A landscape with many peaks, sampled at points; each row gives a point and its height.
From any point a climber takes the steepest step (rise divided by distance) to one of its 2 nearest points. It stops when none of these is higher. Distance is the straight distance between rows; heights are no part of it.
<17> h=250: [191 118 157 119 156  96 144 122 134 170  98 114 110 159 140 174 178  97
 140 103 171 121 158]
<173> h=237: [132  87 117 137 156 133  79  99 183 141 120 126  81 156 164  87 180 150
 156  76 151 151 104]
<631> h=185: [163 107 118 133 177 158 101 114 136 126 142 121  88 159 182  75 147 181
 156 114 173 136  74]
<1060> h=253: [116 136 102 111  92 115 102  98 147  86 122 118 109 140 112  87 150 161
 130 104 117  94  58]
<93> h=728: [133 174 147 146 112 157 119 173  84 148 136 123 135 163 130 167  89 109
 127 138 136 133 167]
<549> h=390: [111 103 142 162 124 190  63 193  93 125  91 115 197 171 121 175 144 153
 118 107 175  92 141]
<480> h=426: [139 136 138 124 130 160 115 170  62  94 140 128 177 147  84 146 134 102
  75 139  96  71 108]
<75> h=118: [163 116 173 148 174 182 109 131 124 169 137 113 117 159 133  96 134 141
 144  87 114  94 120]
<180> h=642: [ 72 136 136 132  91 129 134 178 132 135  98 138 162 122  95 159 118 107
 128 129 125 128 191]
<292> h=445: [150 172 166 115 112 139 126 106  92 115 160 101 169 157  97 145 152 100
  62 143 115  74 101]
<83> h=137: [ 87 139 116 139  94 102 130  61 137 149 151 123  93 115 157  70 113 139
 139 149 123 171  69]
<693> h=59: [119 160 153  95 139 130 148 150  96 130 129 108 126 140 134 134 162 169
 152 186 157 112  83]
<324> h=370: [124  87 134 134 127 148  89 161 107 134  89 124 183 166 175 164 127 172
 132 134 196 107 158]
<353> h=453: [102 104 134 149  79  80 154  85 131 145 124 136 170 102 134 112 107 150
 135 156 116 108 119]
<485> h=559: [ 86 170 149  88 150 126 150 194  53 150 125 156 167 147  75 208 152  92
 119 191 118 116 183]
<40> h=178: [146 174 110 100 139 147 147 160 158 102 130 112 109 148 151 131  74 189
 154 117 115 147 149]
<1001> h=210: [ 94 100 122 115 127 139 121 161 157  96 125 127 129  89 147 113 163 172
 150 164 157 144 140]
<322> h=201: [138  80  92 136 175 113  98  80 165 141 139 173  78 120 156  55 151 164
 176  82 107 171  86]
<742> h=634: [ 77  77 117 173  80 142  89 104 136 158 125 141 122 144 134 103 134 102
 140  97 160 129 120]
<521> h=196: [ 73 121  83 141  56  99 109  68 131 111 146 137 101 123 128  84 159 142
 138 148 133 125  57]
<333> h=117: [146 147 151 143 152 148 106 100 117 173 133  90  94 185 189  97 112 187
 152 135 137 156  78]
<1083> h=82: [183 114 181 132 198 130 169 125 142 176 112 115 118 100 113 129 158 165
 161 131 114 125 139]
<21> h=140: [114 127 169 137 134 157  94 119 119 143 149 118 115 161  86  62 141 130
 139  86  92  89 102]
<1034> h=455: [116 120  76 111 113  92 150 142 135  92 120 160 148 118 107 147  80  83
 100 107 121 123 170]
<771> h=214: [147 123 113 170  97 116 119 106 191 146 127 128  96 135 164 114  78 157
 168  91  95 196 157]
<590> h=669: [121 175 134 105 119 141 124 192 118 114 108 129 166 165  88 183 121 121
 119 135 106 101 186]
<589> h=197: [142 126 120 157 135 157 124 158 161 131 119 136 122 126 165 123  61 195
 172 129 102 169 176]
<475> h=158: [115 124 127 146 173 218  83 211 101 105 128 118 152  93 142 136  98 142
 103 144 117 130 155]
<38> h=724: [148  90 134 115 169  82 173  85 136 136 140 155 130  62  96 102 132  87
 140 115 117 136 125]
<1032> h=540: [ 79 136 183 121 105 127 147 109 163 145 134  97 141 137 129 112 125 164
 140 125 152 144 149]
<767> h=95: [ 98 165 135 137 112  60 151  54 142 181 129 120  70 143 139 107 120 152
 174 135 109 180 101]
<617> h=392: [ 74 130 115  97  95  97 155 100 130 124 132 132 144 123 132 140 133 100
 109 146 182 112 126]
<484> h=693: [190 160 127  86 158  87 157 138  81 156 125 149 133 193 120 197 132 108
 130 144 159  98 162]
<943> h=473: [123 133 101  98 167 115 147 173  93 113 125 177 178 127  77 174  79  72
  92 124 105 100 189]
<1053> h=249: [102  84  80 104 134 129 144 142 151  80 136 152 115  63 154 121 141 117
 117 157 150 167 130]
<255> h=350: [155 148 143 115 154 153 119 104 151 121 145  95  66 136 146 106 158 105
 118 104 153 154  80]
<357> h=429: [145 149  66 133 124 120  94  90 161 112 150 123  22 120 164  82 143 102
 139  90 107 186  79]
<978> h=315: [109 117  63 120 101  86 154 101 133 104 132 147  95 113 153 128 121 109
 123 142 162 145 102]
<147> h=468: [119 167 176 106 136 152 140 117  87 123 180 122 168 147  91 144  94  59
  74 144 133  99 154]
<278> h=167: [107 108 129 124 167 126 110  87 141 139 143 144  83 147 106  35 143 156
 172  72 104 121  80]
<1069> h=788: [141  59 112 168 148 109 133  98 136 169 136 171 135  81 118  96  86  88
 130 103 102 129 147]
<403> h=179: [144  81  61 153 115 142  99 140  99 131 141 177 123 121 173  89 104 138
 148 133 142 143  92]
<428> h=505: [118  86 130 148 164 144 121 167  97 124 126 146 137  75 111 116 135  98
 122 175 113 129 138]
<376> h=295: [144 123 123 144 106 135 100  97 126 139 151 109 111 137 163 133 127  89
  99 121 164 152  98]
<563> h=424: [145 141 144 119 125 149 115  87 165  78 162 108 126 109 104  72 100 103
  87  77  80 104 112]
<763> h=154: [116 159  94  90  94 123 167 147 145  97 127 119 151 139 156 145  93 172
 126 138 156 130 126]
<922> h=323: [197 154 106 130 147 110 141  90 168 117 120 123  86 150 127 132 100 126
 131  68  75 136 117]
<25> h=439: [146 151 124 104 119 110 152  98 160  89 141 126 127  85  94 131 100  84
 101 105  97 132 149]
<306> h=131: [ 91 150 105 107  96 141 129 160 108  68 117 119 175 135 126 153 120 182
 103 168 126  97 114]
<277> h=506: [108 180 161  83 137 132 139 155  68 110 142 165 189 149  44 193 162  79
  74 166  83  90 171]
<318> h=577: [ 85 160  97  67 112  95 152 162 109  79 111 146 153 109  79 185 163  92
  91 168 120 102 148]
<241> h=582: [131 101 168 146 119 134 124 131 172 124 107  92 138 131 148 134 158 138
 105 101 150 121 142]
<583> h=282: [155  85 136 129 175  92 142  98 146 161 112 128  87 126 125 114 184 113
 163 110 172 136 128]
<282> h=67: [174 168 156 118 141 120 153 110 118 171 140  98  86 167 181 146 124 154
 147 146 163 157 121]
<959> h=510: [157 136 117 102 115  52 181  80 119 108 108 157 146  92  71 148 145  92
 124 137 104 101 106]
<540> h=497: [ 68 151 153 138  77 172 111 136 183 105 143  90 130 117 138 105 102 174
 133 128 138 153 131]
<384> h=612: [165 114 143 150 145 170  93 161 171 140 107 104 107 147 172 142 146 169
 148  89 159 141 165]
<873> h=550: [140 141  75 125 115 130 133 121 186  73 149 130  71  91 158  94 112 138
 142 119 111 181 107]
<1005> h=400: [157 169 164 118 134 155 129  89 157 113 164  74  98 131 152  82 114 128
  96  97 101 135  89]
<436> h=566: [106  79 100 147 117 111 119 149 116 103 116 172 153  73  88 100 129 134
 128 153  87 100 110]
<672> h=257: [145 158 151 144 121 128 159 170 134 138 119 109 130 109 137 161  99 164
 140 180 102 153 150]
<328> h=38: [134 159 163 124 149 108 177 134 111 162 149 123  95  67  78 133 144  77
 163 173 119 166 133]
<586> h=231: [159 123 147 167 102 108 145 137 164 154 117 117 110 112 162 146 105 124
 151 149 113 188 164]
<926> h=408: [137 133 129 153 125 204  71 182  92 104 117 112 163 166 108 153 164 105
  94 119 124  88 121]
<450> h=106: [108 144 137 151  86 134 112 153  93 128 116 114 161 156 136 143 138 179
 137 171 141 115  99]
<641> h=657: [172 154 151 127 141 165 119 183 121 155 123 100 104 162 168 171 101 146
 133 118 163 133 188]
<98> h=633: [171 179 147 107 141 128 143 163  96 158 113 119 125 209 153 207 126 140
 140 127 180 102 200]
<288> h=136: [127  91  87 162 117 130  95 134 145 121 109 137 147 151 163 111 102 180
 154  94 137 129 122]
<906> h=244: [177 110 109 144 152 148 113 127  92 132 152 129 125 126 188 111  93 124
 103 155 143 135  86]
<544> h=305: [187 173 114 113 134 113 145 100 137 120 122 111 119 171 146 119  96 180
 130 102  94 109  86]
<865> h=73: [ 60 116 134 110 140 158  99 195  96 107 105 130 162 119  95 165 174  76
  92 166 152 120 175]
<630> h=66: [137 139 180 111 166 127 186 129 110 158 137 134 149  90  69 129 131 131
 148 144  90 120 144]
<856> h=498: [ 90 136 143 159  61 156  84  82 159 122 151  97 128 128 159  84 116 146
 107 103 119 144  91]
<125> h=99: [150 100 194 149 161 127 131  89 156 190 126 112 110 139 144  94 142 166
 160  99 109 137 124]
<424> h=88: [ 44  89 109 119 129 175  86 195 108  88 102 131 188  95 127 150 149 144
 100 163 155 117 150]
<31> h=448: [ 81 153 148 120  69  93 145 106  89 154 146 142 181 158 109 153 121  93
 104 158 153 115 141]
<718> h=485: [134 135 133 140  80  60 165  69 109 153 126 133 161 130 110 148 129  88
 109 149 115 119 117]
<294> h=702: [100  83 119 163  89  91 104  46 146 149 135 137 133 121 118  85 130  83
 113  82 123 115 102]
<141> h=176: [114 112 129 127 167 191 121 197 138 119 132 140 127  91 120 108  79 169
 148 133  99 144 156]
<439> h=611: [ 35 120  97 108  78 115 127 165 122  88 100 157 180  94  86 176 138 100
  92 158 116 117 178]
<109> h=558: [ 44 150 139 144  51 134  99  85 136 138 138 117 144 156 117 103 140 120
 127 106 167 125 109]
<991> h=388: [ 92  91 128 138 112  74 140  82 121 196 133 141 143 139 148 110 120 138
 164 138 166 133 124]
<23> h=345: [157 173 110 137 118 123 114  87 166 124 132  94  41 149 130 105 112  78
 129  58  91 170 115]
<448> h=143: [183 133 138 130 188 214 111 195 116 101 114 114 120 121 147 167 113 126
  91 117 111 109 171]
<310> h=296: [149 152 119 103 148 109 114  74 155 115 135  97  81 157 124  93 184 117
 131  85 113 119  49]
<142> h=322: [128  83 120 144 139  54 161  47 148 184 112 144  96 105 143 123 161 118
 162 131 162 158 119]
<54> h=284: [172 193 132 108 117 122 179 145 124 117 115 104 130 145 114 158 113 171
 145 149  76 110 107]
<934> h=119: [ 78  83  74 162  98 157  93 165 150 119 117 154 142 112 159 130  85 158
 144 124 156 151 158]
<901> h=613: [155  93 112 143 145  97 137 140 129 136 107 152 130 129  99 119 153 129
 153 117  96 108  99]
<316> h=491: [145 162 138 114 138 113 151 134  75 133 147 166 169 148  52 169 123  42
  83 126  98  90 153]
<279> h=30: [181 149 155  74 190 136 168 119 112 141 143 107  71 119 170 134 142 136
 137 162 181 153 141]
<833> h=539: [120 133 118 108 104  83 141 135 105  87 115 134 154 124  77 156 178 111
 107 146 117  71  98]
<1057> h=103: [ 36  66 128 164  99 164  93 150 142 114 118 134 191  90 137 130 126 168
 128 135 159 145 161]
<977> h=667: [163 107 109 124 147  84 160  99 133 113 121 143 122  76 133 105 127 149
 143 144 109 131  93]
<842> h=450: [179  85 156 160 166 150 123 150  99 159 128 139 138  91 113 122 130  64
 117 124 109 114 139]
<412> h=603: [127 161 107  99 140 106 143 175  63 144 120 165 137 159 103 211 141  85
 137 158 163 111 181]
<689> h=2: [153 135 151  92 182 167 136 168 133 109 133 101  95  92 152 137 164 119
 103 152 174 132 150]
<358> h=741: [139  61 123 157 109  85 122  68 139 118 120 157 155  87 101  97 122  99
 103 100  76  87 117]
<913> h=610: [174 125  94 134 143 134 138 160 153  84 113 129 108  84 139 126 119 137
 134 136  88 160 123]

Where does a climber stop that starts at each point below?
<1057> | <484>
<54> | <1069>
<959> | <93>
<630> | <173>
<521> | <484>
<324> | <484>
